Points, in no order, along strands that fork, close into loops and pass close to each other.
In the rows, 128 means zero.
Two points are linked if the straight distance between their rows is under 124. Some points are linked to none.
Q23: [101 110  80 118 115 108 138 108 139  72 104 158 114 155 119 129 154 165
 143  58  96 163 107 126 134 195  60]
Q561: [ 92  67  67 126 159 142 154 149  79  70 101 117  92 107 146 130 109  96
 134 104  97 126 142 114 154 132 133]
Q875: [109  83 124 149 146 126 107 115 107 112  72 136 128  99 215 150 120 143
 118 146 164 124 174 105 105 151  91]
Q466: [150 108 118 116 157 140  85 141 118 101  89 103 122 150 155 151  96 165
 100 110 137 147 148 131 142 141 145]
Q550: [197 163 118 112 160 154 102 146 129 166 129  99 193 127 115 114 149 156
 116 100 169 157 138  92 122 120 117]
Q574: [123  79 115 159 211 126 118  84 170 182 147 125 198 148 131 146 141 117
 106 132 142  62 163 139  88  88 127]
Q649: [126 150  77 102 101 180 122 162 115  99 138 116 103 144 121 139 125 133
 172  90  83 134 116  94 166 134 118]
Q44: [100 117 112 119 118 133  95  89 122  82 121 143 100 128 181 150  96  91
 142 157 136 145 129 152 110 147 121]
Q996: [ 71 159 147  76  70 113 152 124 116 132 161 172  87 132 157  95 153 138
 162 120 135 134 109 138 165  94 102]
Q739: [102  76 117 180 189 146 112 104 143 158 109 114 183 119 173 155 112 115
 110 148 159  56 166 145  87  69 112]
Q988: [136 100 181 161 154 116 119  81 143 150 146  93 106  94 133 152 134 100
 120 140 133  89 132 150  94  93 187]
Q166: [158 128  71 110 122 135 121 179  97 111 108 116 135 147 110 116  98 133
 113  82 136 129 124  95 109 179 132]
Q299: [121 126 173 150 144 126 118 108  99 133  86 101 139 120 200 126 121 148
 113 149 163 106 156 124  90 110 101]
Q657: [130 146 117 139 125 124 113  90 123  79 126 131 121 147 183 133 132 132
 128 116 139 152 130 134 117 171  83]
Q107: [147 133 134  79 111 108 105 148 144 150 124 149 142 158 146 119  94 138
 112 122 214 130 127 120  85 164  87]
Q864: [187 122  80 138 143 149 109 179 104  91 112 100 189 128 105 139  95 124
 113 120 140 128 124  81 118 137 166]
Q961: [154 140 116 126 121 120 109 146  98 141 141 115 144 135 130 102  92 132
 128 120 184 124 133 124  87 152 145]
Q248: [159 130 114 130 122 101 100 120 187 163 145 186 161 180  95 139 143 147
 114  94 162 148 104 165  73 173  59]
Q246: [170 179 184 108 107 106 170 176 168 151 160 104 141 107  60 117 163 166
 161 127 122 158  98 114 137 151 107]
Q495: [130  88  69 103 126 130 146 154  79  84  91 118 104 136 127 115 115 122
 129  84 116 147 125 108 144 182 125]
Q378: [135 121  85 144 136 107 134 105 135  77 107 135 149 136 152 128 155 149
 131  61 151 150 125 111 114 198  49]
Q8: [116 162 155 114 138 142 122 108 115 132 131 101  57 104 160 101 133  98
 134 135 107 113 125 106 131 105 143]
Q334: [134 137 170  85 108 105 126 116 127 138 129 146  67 155 142 117 127 158
 122 126 132 147 129 136 142 154 120]
Q676: [145 168 128 118 162 151 155 136 120 133 146 124 117 140 118 139 196 164
 186  85  66 139 133 120 144 125  80]
Q193: [145 181 149 108  84 154 139 119 123 126 127  67 136 130  94 129 113 118
 126 135 117 141 104 167 138 135 149]
Q124: [140 186 174 109  96  99 169 120 145 143 164 116 105 120 131 133 185 154
 135  82 143 118 116 143 124 131 103]
Q930: [145 114 157 151 148 142  75 100 137 150 134 119 153 135 131 149  97 135
 114 127 167  90 137 132 100  90 179]
Q853: [141 126 179 121  73 108 184 152 155 119 118  85 131  34  68 148 117 106
 109 153 110 178 118 119 178 113 208]
Q249: [135 141  87 120 115  97 118 122 196 116 110 192 139 185 103 161 135 138
 124  95 136 160 120 133  89 211  46]
Q13: [106 134 190 102  90 125 155 155 156 124 139 101 118  41  74 128 119 106
 153 184  83 171 112 102 185  70 193]
Q965: [ 53 102 148 156 131 119 135 103 115 149 166 172 101 113 135  89 146  93
 141 181 111  94 108 153 183  57 178]
Q341: [143 116 103 128 128 138  93 118 166 147 120 184 203 169 126 125 142 166
 131  89 194 149 116 130 112 162  45]
Q986: [131  82  76 130 102 108 129 156 148 111  96 154 130 160  79 142 146 182
 136  43  94 163 104 137 127 191  65]
Q434: [147 180 144  96 102 147 139 186 160 147 169 102 123 123  80 106 141 152
 166 125  84 152 101 128 137 156  94]
Q765: [183 157 122 136 149 164  76 138 111 146 145 116 202 114 140 100 141 153
  99 124 185 150 133  96 136  66 139]
Q43: [138 100 113 185 191 136 134 112 105 116 150 107 128 120 117 170 135 103
 148 166  58 100 155 130 122 110 175]
Q981: [147 168 189  96  92  97 191 155 136 128 150  99 102 101  78  98 151 152
 146 147 108 174  98 103 171 119 143]
Q428: [179 156 179 167 120 111 140 116 109 137 129  81 149 100 140 111 145 125
 111 141 179 107 138 110 128 121 152]
Q427: [156 123 154 128 131 138 121  98  87 148  97 143 178 132 199 113 138 136
 126 135 200 125 144 115  96  95  70]
Q370: [ 82 166 161 132 106 126 162  86 109 136 139  92  75  80 143  90 141 102
 129 133 110 120 135 145 143  80 159]
Q429: [153 147 157 152 145 144 120 156 117  88 159  99 110  74 133 147 138 124
 155 183  66 151 135  92 142  91 169]
Q774: [ 87 178 157  84  97 119 150 115 152 153 167 176  85 138 127 119 187 143
 173 100 114 119 108 144 143 128  91]
Q709: [ 38 120 154 108 116 112 121  90 128 123 143 175  73 116 140 101 103 101
 130 173 117 103 115 159 136  93 173]
Q444: [ 52 111 121 122 116 131 116 123 127 122 130 168  93 153 108 104  75 113
 138 181  97 104 117 162 160 127 166]
Q565: [ 97 119  87  94  81 126  86 128 144  95  88 166  94 177 132 138  88 142
 113 128 118 182 130 129 104 190  97]
Q638: [142 149 162  71  83  79 125 135 163 154 123 163 100 163 122 122 127 145
 112 119 159 153 116 149  93 167  83]
Q839: [ 74 121 119 152 160 133 126 123  72 137 145 159  94 127 145  79 150 102
 156 180  92 109 137 116 184  75 172]
Q354: [151 169 132 116 107 144 122 174 184 156 149 127 126 159  68 118 136 154
 127 110  89 148  88 168 104 174  79]
Q659: [185 193 129 116  94 135 114 163 138 165 150  93 203 131  74 136 123 150
 135 113 175 157 143  96 121 123 144]
Q524: [134 164 164  82  55 108 196 144 156 142 132 118  90 122  81  92 153 118
 106  96 115 152  66 134 161 121 128]
Q389: [138 109 160 117 130 143 107 108  97  99 121 135 113 135 152 131 105 106
 123 166 122 115 102 160 101 135 144]
Q330: [135 159 119 102  76 116 113 161 119 136 143 163  68 166 120 107 112 136
 112 141 114 143 125 143 156 162 132]
Q228: [131  60  94 161 210 141  98 113 151 153 130 107 180 145 116 170 111 127
 118 123 123  96 164 150 123 129 160]
Q175: [127 192 178 124  96 111 182  96 121 134 136  83 100  89 140 104 177 137
 111  97 120 146 121 140 130 111 140]
Q972: [166 109  54 155 128 165 106 117  86 118  99 143 202 149 129 106 139 148
 104  58 180 137 149  80 147 109 100]
Q39: [158  73  96 211 196 136 126 127 100 113 101  89 151 110 141 150 129 100
 128 146  85 110 152 107 108 103 140]
Q79: [170 122 127 114 138 147 117 123 125 160 139 161 191 158 148 111 154 156
 145  90 200 125 130 117 110 112  48]
Q97: [165 173 109 127 152 166 118 145 106 127 105  63 168 114 149 136 148 138
 125 100 132 130 147  92 104 115 115]
Q451: [150 123 123 156  80 120 109 159 130 127 133 138  95 167  98 111  73 114
  97 163 124 124 122 154 113 181 155]
Q16: [ 58 164 107  97 100 144 128 142  79 140 150 173 107 131 158  70 138 141
 160 134 112 129 123 128 172 114 111]
Q260: [109 154 123 111 145 150 136 136 146 156 166 184 102 154 109 130 191 149
 186  79  81 119 114 150 158 133  67]
Q892: [157 112 141 154 154 123 131 173 158 109 143  94 152 135  83 156  72 122
 117 185 120 112 144 132 141 130 189]
Q973: [173 109 103 200 186 152 104 123  90 133  98 102 181 115 150 136 130 102
 104 144 141 104 164  76 121  84 149]
Q686: [189 147 112 132 122 130  99 156 154 157 135 130 165 165  88 112 138 159
 112 104 130 157 106 153 107 172  81]
Q842: [171 135  92 143 175 134 130 159 164 133 132 135 193 142  97 129 168 162
 123  71 123 136 107 130 108 190  66]
Q838: [ 92 153 141  95  27 117 183 112 138 129 126 154  90 121 102 100 135 104
 119  93 128 147  70 156 185  91 156]
Q726: [148 135 143 147  99 107 137 163 146 128 143 100 111 154  68 126  72 112
  88 196 110 123 119 159 134 135 189]
Q969: [ 98  51  80 164 155 114  99  83 129 113  72 149 158 102 190 172 102 110
 129 175 179 142 176  93  85 131 103]
Q651: [ 58  98  85 126 166 136 130 128  71  97 110 167  93 135 167  94 114 102
 141 154  89 121 137 117 164 103 140]
Q641: [ 60  86 124 138 175 129 131 127 149 124 157 160 107 132 107 129 116 120
 124 174  67  63 128 166 136 147 167]
Q632: [148  99 103 158 171 139 122 189 134  90 129  84 180 104 105 181  83 137
 125 150 117  97 147  99 140 112 170]
Q456: [119  81 134 152 159 145  80  95 127 146 124 149 181 131 168 156  87 113
 123 142 192  88 143 136  87  73 140]
Q879: [165 187 144 113 147 155 137 135 117 128 120  75 128 123 137 129 167 156
 163 102  88 141 136  95 116 125 104]
Q901: [108 103 116 131 142 148 109 158 110 133 162 130  85 104 133 153 104 127
 153 137  98 110 158 145 154 128 180]
Q474: [161  96  97 171 144 150  95 106  88 113  93 126 168 140 161 125 132 123
 113 108 183 109 151  79 127 131 122]
Q172: [ 95 118 159 115 103 113 166 136 149 133 155 127  97  81  81 106 112  87
 113 164  97 141  83 140 182  56 219]
Q883: [109  99 150 168 180 113 150  90 136 147 140 118  96 133 155 180 145 100
 130 153  81  59 161 148 111  85 154]
Q579: [ 85  97 157 120 139  91 136  72 132 144 123 154 117 115 157 172 120  82
 118 185 165  91 160 151  84 140 158]
Q169: [ 76 135  80  84 106 136 114 112 131  99 106 185 108 161 128 108 130 143
 142 108  94 164 106 121 143 178  74]
Q204: [ 59  77 161 114 148  83 190  87 156 155 147 144 117 117 140 151 129  90
 115 172 132  70 146 184 105 129 136]
Q990: [ 98  88 117 147 153  97 124  86 141 135 114 155 136 113 191 190 119  79
 122 193 186 107 187 135  67 123 119]
Q65: [130 144 134 132 172 145 130 126  97  83  96  94  77 123 171 118 130 118
 116 131  89 113 135  93 120  96 115]
Q86: [111 134 153 119  52 113 161 121 131 128 139 122  87 116  78 112 101  96
 113 137 111 146  84 170 164  95 197]
Q525: [157 131 180 125  75 112 189 132 129 147 104  83 113  63 100 138 142 114
  93 109 139 155 108 138 170 132 202]

A fork is a point with three links, a tip a point with one. Leave the first point through the second and follow the links. Name the first fork or tip that comes.
Q228 / Q574: Q972
Q172 / Q86: Q686
Q579 / Q990: Q248
Q972 / Q474: Q228

A piece is two or more points that can be reached from each other along the links. Count, over all rows, the pieces, the separate loops (a circle has one, a figure eight two, a Y none), the forks (points with three links) and the tips (points with one).
pieces: 5
loops: 1
forks: 6
tips: 14

A tip is a point with one link. Name the tips that can be reached along the links from each point below, in the order of the rows.
Q838: Q249, Q842, Q204, Q525
Q378: Q986, Q565, Q389
Q370: Q765, Q659, Q16, Q65
Q638: Q641
Q474: Q228, Q972
